Each row is a point on a landscape with many peaks, with its height.
From any point a climber takes the steepest step (rise divided by distance) to one of its 2 nearest points. It stops when none of these is higher. Distance is the straight distance between rows; heights are no part of it.
goze: [ 95 104 124 128 120 151 147 133 149 126  76 113 167 134 112 149 151 116
 150 144 165  97 108 110 127 118 120]  (h 22.9)
fav: [113 173 123 189 151 163  94 152  73 101 125 173 153 141 103 146 167  94
 139 126 172 101 186 151 115 176 114]  (h 30.7)
did: [121 125 114 129  91 116 138 135 185 165  92  66 158  89 113 152 100 160
 176 155 104 119  86 110 138 107 131]  (h 32.7)
Fen: [161 101 137 142 128 131 137  80 123 150 102 169  89 139 152 122 104  95
 123  93 151 158 171  97 121  86 147]  (h 48.6)
das: [106  78 139 130 138 149  83 147 107 141 184  63  77 176 149 107 181 163
  41 134 125 128 134 136  99 153 129]  (h 70.8)
Fudi: [131 190 130 184 144 143 130 161  86 103 150 187 168 127 103 166 165  98
 171 131 148  92 157 152 122 172  98]  (h 22.7)
kef: [128 122 201 154 111 120 154 177 163  82 121 144  83 194 164  95 167  98
  79 135 162  69 124 139 178 133 111]  (h 40.7)
ginu: [133 162 137 149 146 140 156 120 109 135 127 178 142 148 128 152 153  83
 163 121 205 112 171 134 153 130 118]  (h 72.6)
vep: [128 126 118 129 152 135 150 102 127 168 128 151 129 162 140 158 150  91
 142 110 217 135 185 120 138 105 149]  (h 58.3)
naza: [117  99  77  77 134 124  89  99  90 143 111  68 156 109 133 137 119 164
 122 161 100 170 116 133  98 112 153]  (h 26.0)
sivad: [150  79  92 100 108 111 131  87 161 163  83 110 115 123 153 137 109 133
 133 131 144 156 124 110 129  69 192]  (h 26.3)
kuzo: [101  94 185 135 115 159 147 117 155  80  59 153 104 168 147  96 132 119
 114  76 154  97 150 103 135 113 115]  (h 74.9)
Bod: [104 174  88  94 140  71 111 120 116 140 168 101 193  66 129 164 111 151
 199 152  82 156 108 147 119 118  90]  (h 41.5)
Bunu: [135 120 149 165 115 150 128 148 155 153 110 127  93 130 100  96 106 130
  90 109  95 113 112  95 131 132 129]  (h 75.6)
tet: [124  96 126 156 114 148 108 125 128 163  50 123 135 102 111 139 105 129
 145 149 121 135 121  68 113  83 134]  (h 41.0)
gakos: [189 145 127 137 119 110 166 106 143 149 139 178 113  97 129 127  77 105
 161 117 110 149 132 102 140  91 154]  (h 67.0)
tabik: [146 197 106 118 169 105 118 135  83 132 206 171 163  93 112 167 144 120
 141 136 115 162 151 157 130 164 104]  (h 5.6)
luvap: [ 71 138 111 133 122 161  91 163  96 126 107  74 187 106  87 163 142 145
 149 154  83  98  94 121 115 163  78]  (h 21.0)
Femup: [146 163 155 177 119 146 163 135 124 127  84 182 136 108 110 151 101  97
 198 111 144 104 141  86 130 118  91]  (h 66.5)
vod: [141 178  94 101 128  62 123 107 132 160 192 128 175  48 140 152  79 152
 213 140 101 178 122 142 122 119 118]  (h 65.4)
Norun: [105  99 125  86 120 135 185 102 153  92  74 118 164 129 134 124 131 120
 152 140 155  96  86 137 136 103 126]  (h 25.5)
pef: [159 146 149 150 158 140 129 141  72  76 153 177 111 142 110  87 134 117
  88  97  88 112 132 141 112 166 124]  (h 12.6)
Far: [135 182 152 187 117 141 160 165 147 144 138 167 135 114  97 143 121 112
 182 120 144  96 140 115 141 147  99]  (h 66.2)
Fere: [158 123 124 149  94 115 127 141 208 205 129 100  84 115 118 150  87 127
 121 128 126 159 122 103 159 111 171]  (h 61.1)
Ven: [113  82  85  86 155 131 110  84  71 115 100 110 155 127 149 131 143 140
 102 154 121 155 129 122  78  91 152]  (h 30.1)
Fumog: [122  91 164 156 120 152 123  97 139 166  80 151  74 155 158 119 127  97
 124  74 177 156 201  94 128 102 145]  (h 54.8)
kis: [114 148  78  50 121  93 116 107 126  75 158 102 183  81 127 113  83 183
 193 160  62 160  86 168 140 135 104]  (h 36.7)
selo: [119  87 137 173 134 168  81 124  91 149  44 125 132 125 116 129 127 122
 134 127 145 131 161  65  94 102 123]  (h 46.3)
dogu: [138 166 112 134 174 146  77 146  38 111 164 150 152 103  88 130 147 124
 100 117  65 134 141 139 103 183 102]  (h 18.6)
vageg: [ 72 157 111 103 138 127 124 142 112 123 136  85 185 103 100 166 151 146
 170 158 107 102  88 153 135 155  78]  (h 24.9)
Fige: [ 79  71 126 108 126 155 141 135 133 106 128  83 119 186 147 111 179 142
  70 139 155  90 101 148 123 137 122]  (h 38.2)
ziti: [124 138 105  76 143 108 163 104 117  77 147 142 179 106 129 127 121 127
 147 138 115 119  95 159 131 129 126]  (h 25.4)
Gupa: [109 101 103  67 121 134 132 113 134 122 152  68 131 146 147 115 137 165
  88 147 116 126  91 160 129 133 143]  (h 16.7)
miki: [153 105 169 145 138 141 153 129 101  69 146 179  76 167 147  69 139 124
  72  82 109 111 137 136 109 139 129]  (h 8.7)
nelo: [118  86 171 159 111 155 139 124 168 128  71 131  92 151 126  88 125 126
  94  96 115 111 121  92 125 115 139]  (h 85.7)
Zifu: [149 222 107 111 161  71 135 145 129 157 223 150 153  91 127 180 131 130
 179 137 126 159 140 172 148 156 107]  (h 14.3)
narok: [ 96  49 127 137 145 155  96 121 111 140 152  90  81 167 149  96 174 156
  59 112 131 138 156 124  63 132 156]  (h 64.5)
mut: [151 169 153 168 129 132 189 139 158 142 145 188 125 132 130 164 127  89
 186 119 186 108 165 130 166 129 106]  (h 57.9)
sonep: [ 90 186 116  92 143  95 138 148 146 117 179 103 190  98 121 172 137 147
 177 154 125 114  88 164 147 153  91]  (h 29.2)
roga: [178 141 131 119 141 116 161 111 127 118 167 170 118 116 126 114 112 112
 112 108 100 147 131 132 135 124 150]  (h 53.9)
Teg: [160 164 112 133  92  90 143 145 207 204 157 106 112  93 118 161  82 131
 171 135 127 141 105 121 161 112 146]  (h 54.9)
Kos: [152 108 102  88 117  99 159  71 109 119 111 159 162  96 162 141  92 115
 178 148 136 161 117 117 118  70 155]  (h 17.9)
diza: [140  94 103  97  89 118 127 120 191 181 102  71 102 129 138 128 115 156
 120 141 132 142 106 136 145  98 195]  (h 28.2)
ladod: [106 105 149 131  95 136 160 149 195 151  93 100 104 159 126 133 134 130
 109 133 153  97 106 121 171 117 141]  (h 28.5)
Ribuv: [132  88  83  86 101 104 105 105 123 147  81  73 161  93 129 130  94 168
 157 187  98 164 102 129 113  86 154]  (h 22.6)
nodu: [140 124  87  72 148 123  86 106 105 141 164  68 125 107 124 121 117 174
  87 138  84 174 112 145 117 132 139]  (h 22.3)
fifib: [142 144 128  92  90  96 164 150 206 126 150  92 119 122 137 122 100 142
 135 150 113 106  61 157 185 126 153]  (h 45.6)
vipel: [132  89 192 155 125 132 140 125 145  92 120 166  52 176 148  74 137 108
  70  77 127 118 160 115 110 124 132]  (h 6.8)
mibod: [150 141 172 143 144 121 166 127 125  95 137 206  94 181 154 113 156  84
 105 113 190 108 166 148 158 131 122]  (h 46.1)
lubab: [101 127 131 185 143 158  89 133  87 129 101 156 129 160 121 127 168 102
 116 122 198 121 203 122 108 155 126]  (h 40.6)
buta: [132 139 153 209 135 173  96 162 104  98  75 164 123 127  89 102 116 115
 139 104 117  89 140  97 113 159 101]  (h 39.2)
vavu: [137 118 114 138 169 150 115 105  39  82 125 171 136 148 132 107 165 100
 105 106 135 124 160 136  84 145 130]  (h 24.6)
Zuzoz: [104 111 149 160 128 146  94 178 117 134 166  80  90 167 132 100 169 147
  46 136 118  95 120 134 112 175 110]  (h 65.6)
tabe: [126 198 127 147 152 113 136 154  86 102 164 177 189  91 104 177 151 115
 197 135 105 114 126 171 117 174  80]  (h 14.2)
kogub: [131  96 102 116 134 125 116 111 141 178 135 109 108 140 144 141 139 128
  94 119 156 150 161 117 120 112 173]  (h 52.3)
Ponez: [100  88  92  92 145 154 108 101  80 112 121  95 142 140 130 122 163 138
  82 139 121 122 121 139  87 133 132]  (h 33.6)
Nimol: [107 141 114 121 136 131 136 149 110 109 146 126 155 140 114 141 164 123
 111 142 144 108 121 146 146 153 121]  (h 15.7)
dilut: [124 121 139 135 140 129 149 117 137 123 129 161 105 168 146 128 160 104
  91 105 185 123 158 128 137 125 148]  (h 50.6)
tamul: [145 139  82  73 129  79 159  83 115  99 147 147 183  97 146 131 102 122
 168 138 126 158 112 144 126 110 145]  (h 20.6)
fopo: [145 166 110 144 163 132 113 128  51 113 166 169 159 111 107 152 144 100
 132 132 112 137 149 129 107 158 117]  (h 10.4)
Zok: [119 172 112 100 178 128  76 144  77 121 194 110 145 119  96 145 143 151
 104 140  73 152 131 163 129 176  93]  (h 26.6)
san: [ 74  95 113 111 138 162 118 133  87 112 148  97 131 172 142 119 196 133
  67 138 148 107 131 155 104 157 119]  (h 36.5)
sogis: [136 150  87  49 110  91 106 113 148  84 176  76 137 106 146 108  90 192
 147 156  76 166  82 188 155 138 130]  (h 41.2)
manu: [147 171 152 151 113 110 163 157 165 138 148 151 142 103 101 133 106 124
 150 129 102 109  95 114 158 140 103]  (h 53.8)
mupak: [145 108 122 170 164 152  98 122  51 115 110 161 121 129 123 101 125 108
 103 112 110 137 163 101  72 134 133]  (h 32.9)
Fupe: [114 120 168 209 120 169 104 174 137 116  82 139  99 153  90  86 127 128
 107 106 141  87 140 102 129 163 110]  (h 49.4)
taba: [ 98 104 159 186 131 154 107 121 139 148  85 135  96 180 132 124 150 116
 122  94 203 124 202 104 129 135 127]  (h 48.5)
tuko: [159  91 133 146 146 135 103  98  77 138 108 169 102 131 140 112 123 110
 102  97 120 167 170  87  89  95 146]  (h 41.3)
kelat: [115  60 117 127 130 131 112 100 136 158 125 107  73 151 159 107 156 137
  70 109 136 159 164 112  76 101 178]  (h 58.4)
mot: [158 153  95  73 112  95  81 115 148 158 182  64 101  98 121 104  93 183
 104 143  73 186  98 159 141 135 151]  (h 19.8)
ludo: [108 113 102 113 130 130 131 124 144 174 133 104 134 152 134 168 159 111
 131 134 193 132 151 126 136 106 158]  (h 50.7)
fur: [107  98 116 121  85 135 151 138 219 170  80  65 132 124 120 145 117 148
 136 150 136 108  84 116 152 101 157]  (h 30.0)
ger: [117 136  89  80 130 101 142 110 108  75 131 127 198  80 124 127  95 143
 183 157  71 131  80 149 123 141 105]  (h 30.8)
Repet: [114  80 136  91 102 141 172  89 174 102  66 118 121 146 148 119 133 132
 120 114 152 110 101 129 134  87 144]  (h 27.0)
Loko: [113 207 112  85 155  57 126 136 158 134 218 106 165  84 137 172 121 153
 188 139 122 151 120 183 150 145  94]  (h 22.4)
nukod: [122  95 170 149 126 162 112 101 101 106  19 162 113 137 132 112 114 111
 145  98 142 130 154  71  96  93 118]  (h 55.2)
keset: [154 171  99 134 115  68 151 112 136 197 178 129 161  68 155 170  77 132
 226 149 132 153 135 122 124  97 122]  (h 40.8)
mal: [107 173 124 149 130 128 125 164 130 123 143  99 168  80  77 137 112 145
 173 142  59  98  70 119 129 172  75]  (h 12.5)
Domuk: [117  61 193 162 105 117 129 126 178 112 125 135  31 184 162  84 127 119
  71  60 130 145 163 104 100 112 151]  (h 5.5)
gifev: [ 97  98 166 123 121 144 150 154 155  91 121 127 112 190 152 101 174 116
  85 133 175  74 130 144 153 131 117]  (h 39.5)
Lurof: [126 123 126 169  99 148 116 147 153 171  89  96 149  88  90 157 103 140
 159 146 100 114  94  74 124 113 114]  (h 36.6)
fori: [120 144 118  57  95 106 138 131 179 100 153  69 137 121 130 113  90 168
 141 169  85 129  51 181 176 138 127]  (h 43.7)
Suvo: [101 156 127 163 121 152 119 169 117 123 118 123 162 100  72 139 125 130
 158 144 103  91 103 112 118 156  85]  (h 16.6)
bukag: [127 100 183 130 123 153 149  94 138 102  47 167 105 144 153 116 113  99
 144  72 156 134 156  87 129  88 122]  (h 65.1)
rup: [147  75 127 116 111 109 129  86 146 144  38 135 115 116 166 131  80 132
 153 141 133 164 121  85 110  49 171]  (h 24.3)
vutup: [150 106 129 117 124 114 148  86 117 134  63 162 140  96 164 145  89  99
 175 145 143 157 126  89 118  51 136]  (h 21.5)
Getik: [149 146 138 143 149 131 101 163  93 131 189 129 103 142 110 107 146 135
  65 131 117 133 137 132 132 172 125]  (h 37.4)
kome: [158 117 138 173 106 144 109 148 170 199 116 117  84 117 101 127  85 126
 116 109 110 145 139  85 147 119 147]  (h 66.6)
rame: [102 134 103 112 127 138 131 127 101 133 110 126 172 114 122 155 145 114
 150 144 147 111 120 127 114 123 113]  (h 19.4)
Dovis: [116 133 153 175 122 165  99 183 124 129 134 108 106 159  98 105 155 138
  78 129 132  85 124 122 143 173 108]  (h 59.3)
muv: [150 167 141 114 104 100 177 149 186 117 162 142 135 117 120 132 109 124
 144 152 122 115  90 148 181 127 130]  (h 48.2)
gato: [145 117 105  66 103 108 130 114 174 133 155  84 105 141 160 106 124 155
  99 149 112 141  86 171 150 124 168]  (h 17.6)
kag: [164 150 163 164 127 140 161 113 148 157  95 183 111 113 126 138  82  94
 173  96 139 129 149  93 141  97 125]  (h 86.4)
galok: [152 144 217 180 122 120 148 174 145  82 124 181  87 194 165 101 163  97
 104 117 185  91 176 137 177 145 113]  (h 42.6)
Gifad: [158 167 130 126 138 125 126 147 115 132 181 137 119 109 107 117 118 132
  99 119  99 143 124 135 145 151 130]  (h 44.6)
vimu: [144 144 138 149 160 132 131 121  55  58 153 206 121 155 120 105 167  93
  88 104 136 115 164 162 110 165 121]  (h 18.1)
felu: [161 111  91  59  82  97  91 120 168 136 160  59  80 127 158  94  96 176
  89 142  83 172  87 176 137 131 180]  (h 18.4)
vare: [123 138 128 103 163 137  86 156  85 119 192  94 105 146 127 124 156 153
  61 144 104 143 121 158 121 166 114]  (h 32.6)

Call two points neighbours if one is among the 2 nearest of the other. Go from one point of each pair to the other, from neighbour to neighbour, staying as high as possible. Name the lowest point that can't be avoided.
ginu and das | ludo
Fumog and kag | tabik
ginu and kag | mut

For each start below, name the point where the climber stops.
tamul | kag
Norun | nelo
vipel | Fumog
sivad | nelo
Ven | ginu
dogu | kag
Ribuv | nelo
